Points on a hilly landscape, in no order, each with its height.
From any point a ball rolls to the lowest of the 2 points nearest to it. It stops when none of these is lower. Distance is the straight distance between rows; heights are no part of it.
Duk (h 2.07): [ 20  -4 -17  29   6  -2  23 -22  53   3  -1   9  24  -8  10   6 -64  45
  36  13   0 -24   0  -8]
gimu (h 2.58): [ 12 -18  -8  25 -23  -7  72 -23 -44  38 -28   6   3  70 -14 -23 -10 -28
 -39  15 -61   7  10  18]
Vobe (h 3.52): [-17  50  31 -27 -36   7 -59   2   1 -40 -21   1  16  49 -21 -28 -27  -3
  19 -24   7  21  18  -3]
sini (h 3.57): [-28  37   9 -25   1   1 -45 -14  -5  55 -45 -30   1  17 -14  13 -16  19
   7 -63 -24  33  -2 -26]
pezo (h 2.38): [ 21 -40  -9  46 -15 -26  22 -66  15  17  14  16   0 -29   0  17 -42  67
 -12  39 -33 -15  27  12]
vuto (h 3.79): [ 16  -5  -9 -27  -3 -36 -11  67 -59 -68  14  22 -51 -31   2 -14  39 -29
  25  25   3  23  15   4]
Kazi (h 3.92): [-49   0  41  45  10 -59  20  18 -23 -23  62  59  14  11  24 -35  24  -6
  -5  -2  25  15  -4 -34]
vali (h 3.25): [ 10 -13  18  -9   8 -21 -20 -29   6  26 -22 -10   2  -1  42  -5  23  -2
  48 -38 -45  33 -47 -23]
deten (h 1.27): [ 29  45 -35 -46 -54  -7  12  32  -7 -36 -52  27  -3  31   2 -45  14 -44
  -7  19 -13 -14  25   6]
Lofo (h 4.55): [-49   9  34  -1   0 -35 -29  35  -7 -78  55  53  36  -4  15  -3  23   9
  -9  -7  41  -8 -12  -8]
pote (h 2.09): [ 33   3 -36 -21 -43  -9  64   8 -52 -22 -34  35  15  39   8  -3 -10 -32
 -21  23 -37 -15  28   4]
lek (h 4.37): [ -4  -8   7 -25 -25 -41  22  53 -34 -93 -11  44 -41 -18  -6 -36  29 -49
  17  -2  39 -31 -15  -6]
bove (h 2.02): [-26  15 -28  13  21  -3  13  13   5   0  -4  34  43  -9  11  15  23  20
 -57  -1  -2 -42   6  -2]
girez (h 3.97): [-17  30  25 -42 -11  11 -62 -13   5  -5  -6 -14  -2  23  11  10 -10  -9
  44 -77  13  17  -4 -27]
Tiz (h 5.81): [ 47 -13   6  16 -19 -24  47  13 -10 -26  34  22 -61 -23 -23 -26 -19  -2
   4  75 -16  16   8 -10]
vife (h 3.74): [  9  10 -18 -18 -15  -3 -38 -42   6   9 -34   5   0  15 -18 -16  45 -17
 -36 -28 -57   7   2  16]
risi (h 2.75): [ -4 -36  39 -20  10 -10 -20  12 -38 -51  26   4  -5  -6  25  18  28 -22
  46 -22  15  24 -49 -17]
Nelu (h 1.56): [ 20  -3  14  19 -23  31  38  11 -22  -3  -2 -27 -17   7  -9  25 -64  17
  43   4  46 -28   6  17]
dogo (h 2.12): [  7  39 -58 -32 -22  30  19  24   9  33 -71 -18  20  26 -17 -20  26 -35
 -16  19   1 -25  32  11]
sif (h 2.49): [ 31 -53  -5  58  46 -50  30 -28 -31 -13  37  31 -34  -8  -4  -9   6   7
 -67  28 -23  21   7 -28]
pefur (h 3.20): [ 19 -26 -17  40  15  25  37 -56  28  37  -9 -34 -21  22 -14   3  -8  -6
 -29 -37   0   7   2  22]
Ven (h 5.64): [ 13   9   1  -1 -32  -1  10  12  15 -27  37 -13 -41 -42  -4 -21  14   3
  37  39  17  -5  29  13]
kunok (h 2.24): [-36  37  32  10  -3  -1  14  40 -14  -6  25  14  26  28  -6  14 -58   9
  38   6  30  25  30  -9]
tete (h 4.04): [ 10   4 -18  15 -29  -8 -10 -63  24 -24 -14  13 -11  16 -38 -35   0 -16
 -71  40 -73  21  14  13]
kapul (h 3.01): [ -1 -15  16 -34  32  58 -64 -23  22  25  -9 -37  29 -16  24  52  21  -2
  -1 -21 -20  12 -54 -32]
nufat (h 2.61): [-28  -4  16  30  27 -27 -12  -6  40   7  16  24  25 -15  -6  -9  11  23
 -52  38 -18  -5 -13 -23]
Lali (h 1.20): [ 14  31 -53 -47  33   0 -30  12  13  21 -48  28  40 -11   9  21  31   4
 -44 -18 -27 -13  42 -12]
belug (h 1.85): [ 39 -17 -83  11  16  28  46 -13  17  32  -7   2  -2  12 -14   9  27 -21
 -70  15 -36 -25  34  19]
zabi (h 2.95): [ -2  -3  15  -2 -11  13   8 -46  24  48  24 -20  -3  11  43  29   0  18
  41 -33 -10  17  13   6]
bod (h 2.55): [-21   1  22 -19  14 -12 -56 -14 -14  17  60  -9   1 -18  23  37   9  28
  26  -8 -16  35   9  -6]
tapu (h 6.18): [ -4   8   9 -64 -20 -17 -74   7  -6 -61 -10  -3 -37 -44   1 -21  29   3
  69 -28  11  11 -10   2]
bez (h 3.41): [  6 -16   0 -20  -7  39 -47 -24  -3  28 -29 -49  19  11 -11  10  30  10
 -29  11 -53  -6 -30  13]
Kinat (h 2.51): [-27   8  -8  35  42 -21  38  27  32  44  13   4  15 -11  -3  13 -51  54
  -7  15  20  -9  35   4]
rosu (h 2.03): [-22 -33  52   6  47  17 -23   3 -38   2  58 -21  11 -23  29  54 -17  43
  13  31   8  20 -23  -8]
Tubad (h 3.35): [  -6  -21  -29   63   22   30   50 -107   23   61   -3  -41  -18  -11
  -48   22  -56   27  -45  -32  -18    3    7   53]
lenal (h 3.31): [ 34  16 -47  15 -24  61  -2 -72  46 100 -36 -74 -12  12 -31  13 -35 -22
  33 -37   6   6  -2  26]
zovel (h 2.89): [-16  -4  19  51 -21 -19  59  -2 -61  39 -13 -14 -19  36 -39  -2 -28  -2
 -50  -9  -9  -3  38  12]
Kas (h 3.44): [ 45 -16 -30   1  11  49 -55 -64  45  48 -37 -61  -4  17  -4  15 -35  -6
  17 -61 -19  25 -24   0]
mus (h 3.36): [ -6 -22  20  62  14  -4  59 -49 -11  40  33  -8 -27  40   0  20 -26  20
 -10 -54  24  13   4   2]
loti (h 3.28): [  6 -26   3   6  17 -57   2  23 -35 -31   3   4   0 -40  22   4  37   2
  20  13 -13  -1 -16  -7]
zaso (h 3.04): [ 19  21  -5 -81 -35  14 -24  38 -28 -47 -32  15  31 -18  43 -10  26 -44
  85 -18   6  -9  -5  30]
Senuz (h 5.09): [-50  10  15 -35  29 -17 -68  43 -12 -38  20  33  19 -10  16   7  50 -16
 -28 -14   0   8 -31 -12]
tofo (h 4.11): [ 36   8 -27 -49 -10  -8 -50 -18  17 -37 -12  15 -35   6  -6 -22  77 -36
  -2 -21 -20  -1   9  -9]
Fosa (h 4.02): [ 13  10 -23 -85 -39  16 -24  19  -5 -43 -36  30  40 -15  32 -16  89 -41
  17 -31  20 -44 -16  13]
tota (h 3.32): [-38 -16 -11  36  54  20  34  -9   7  86 -32 -34  13  29 -13  26  10   1
 -51 -33   2 -16 -11  11]
nofov (h 0.86): [  2 -24  66  46  -1  -4  10  14 -15 -18  29 -22 -32 -28 -20 -39 -49  34
 -12  58  30  17 -33   0]
gakon (h 3.89): [-90  41  35 -51  10   5 -45  51   1 -58  20  32  53 -19  31   6 -16 -12
  55  -7  26  19 -14  -7]
mip (h 3.21): [-17  10   5  14  20 -19   4  -6 -30  42 -44 -38 -31  30 -33  10 -46  12
  -4 -35  -9  17  44   2]
pezer (h 1.34): [ -1 -27  61  60 -37  16  61  14 -10  22  10 -11 -46   5 -40 -32 -24   2
 -41  33  46 -14 -38   5]
zuko (h 5.53): [  8 -37   0  37 -41 -41  63   0 -70 -40  21  33  23  11 -10  11 -38  12
 -47  58 -29 -19  15 -11]
sipas (h 3.45): [ 25 -53  -6  73  50  25  77 -85  25  71  41 -23 -20   2 -18  23 -60  49
 -64  14  10  -7 -16  49]
pabov (h 3.07): [-46  -2  56  61  25  -9  28   1  13  37  25   7  14  28   2 -20  -2  14
 -42  17  32   8 -29 -10]
Vegu (h 3.42): [-22 -22  47  66  11 -20  44 -25  32  19  35  10  -3   2  14  -8  -8  33
  13 -34  55   0 -32 -25]
Sekuz (h 1.97): [ 54  24 -61 -67  36  28 -57  26  23  34 -52 -12  27 -16  21  26  18 -23
  11   4  -9 -17  15 -10]
debi (h 2.76): [ -5 -55  32  63  13 -60  16 -52 -45  21  13   0 -20  -8  -8 -14 -17  33
 -54  -2 -42  46   1  -7]
mez (h 2.87): [-45  31  38   6  -1 -16 -40  42  -5 -34   2   7  33   1 -35 -15 -48  29
 -14  15  12  10  14 -15]
Binof (h 4.93): [-23  29   1 -42  21  31 -54  62  35 -12  14  -3  -6 -29  13  -1  36 -43
  50   4  37  15 -26   6]
fineb (h 3.34): [-41  -5  36  35 -10 -58  39  21 -69  10  15  -1  -4  34   6 -13  -4 -11
  -7 -16   0  19   5 -25]
tuzum (h 2.18): [ 20 -45 -43  44  24  -5  76 -32 -29  29  29  25 -29  -9 -21  15  11 -12
 -68  31 -34 -14  34  20]
rimun (h 5.25): [ -4 -18  10  11 -56 -59  21  13 -52 -85  11  51   4 -21 -22 -27  15   8
 -48  44 -21 -24 -14 -25]
dume (h 5.95): [ 35 -19 -19  22 -10   2  29  -3   2   5 -28 -23 -32 -20 -27  -6 -16   6
 -16  43 -20 -10 -14  -7]
Vef (h 4.91): [ 13  -2  -9  15 -48 -38  57  18 -15 -77 -43  46 -31 -14 -39 -30  -4 -15
 -27  10  11 -32  -6 -33]
momat (h 3.80): [ 22  23 -27  18 -30   4  18 -17  68  -1 -44   1  12  26   5 -48  -8 -41
  16  -1 -24   3   4   2]
regi (h 6.59): [ -7  32 -34 -66   8 -39 -68  26  12 -34 -18  20  -2 -58  22   1  34  31
  36 -19   9  -8  28 -10]
nakaz (h 5.34): [-18  48  -3 -34 -25  -1 -18  40  19 -39  17  32 -10 -28  12 -41  44 -25
  34  27  27  -2  18  28]
fumav (h 3.61): [ 61  12 -40   4 -33  31 -49 -47  72  11 -29 -25  -3  23  -5 -23 -19 -35
  23 -26 -10  -3 -11   8]
pife (h 1.94): [  4 -14  20 -38 -24  16   4  46 -21 -76  19   6  19  -1  38  24  25  -6
  72  -5  24 -33 -36  15]
les (h 1.44): [-21 -32  60  35  13   9  12   9  -8  26  47  -9  20 -47   9  15 -35  68
 -17  67  33   7 -43   5]
Dudet (h 2.04): [ 49  -1 -20 -33  -9  59  26  20  10  12  28 -17   5  16  22  28 -33  -7
  60  24  24 -28  19  10]
deru (h 4.54): [-40   9  35 -33  28  -8 -55  36 -24 -80  42  12   9 -12  19  30 -47  27
  52 -10  25  27  -4 -11]
non (h 4.53): [ 19  21  -1 -42   6  15 -43  19  41 -27 -33  -6   3   2  21 -41  41 -67
  25  -9 -12  11 -43  -8]
bokuf (h 4.75): [-35  29 -12 -53 -26   4  -9  44 -41   0 -23   7  19   2  14  14  86 -14
  -1 -30  23 -38  10  13]
bap (h 2.48): [ 62 -11 -45 -28 -10  58 -12  -8  19  12  -6 -21 -13   6   3  38  12  -5
  20 -45  19 -37  24   3]
Mibu (h 4.23): [ -5  19 -28  39  12   0   2 -38  64  28  19  13 -25  27 -24 -31  -4  -9
 -41  20 -35  30  43   8]
rap (h 1.38): [ -6  26 -53  24   5   8  44 -11  19  47  -6  16  26   8 -16  10  13  11
 -53  10   6 -50  68  27]
pefel (h 3.58): [-11  10 -16 -14  15 -12  10  11  20  71 -44   0  28  -7  38 -11  27 -14
  31 -13 -26  12  -9  -7]
kor (h 0.82): [  7 -13  35 -12 -19  38  -1  29 -30 -51  19 -22  21  22 -19  23 -19  15
  11  23  36 -34 -27   6]
Sani (h 3.16): [ 27   0 -14   3  -2  59   6 -38  31  90  14 -58   9 -18  15  27  16  -1
  32  -7  11 -11 -15  24]
Visup (h 5.87): [ 14   8  38 -13 -16  14 -52  18   0 -47  28 -32 -52 -22 -26  -8   1   9
  46  -5  34  22  -1   7]
Gosir (h 2.96): [ -9 -14 -23  15  62  33   3   8  28  54 -15 -28   7 -20 -15  43 -28  35
 -23  -9  27 -23  -7 -18]
kaba (h 3.03): [-50  23  29 -17  22 -36   5  63   9 -17  10  18  14  -4  36 -23 -24 -13
  60  11  40  30  -4 -17]
Latiz (h 2.56): [ 15  10 -17 -44  58  45 -68  20  26  11   5 -20  10  19  10  26   5 -18
   2  10 -17  34  -3 -11]

For each start below, name the point where the ball stops.
Tiz => Lali
tapu => Lali
tete => Lali
regi => Lali
Lofo => deten

Call two points neighbours if one is among the 2 nearest of the other. Go from one point of each pair to the other, from neighbour to neighbour, staying as low as possible. Name the highest point that can't be avoided.
deten, kunok => girez
nofov, rap => pabov
pefur, Duk => tota
rap, Lali => bove
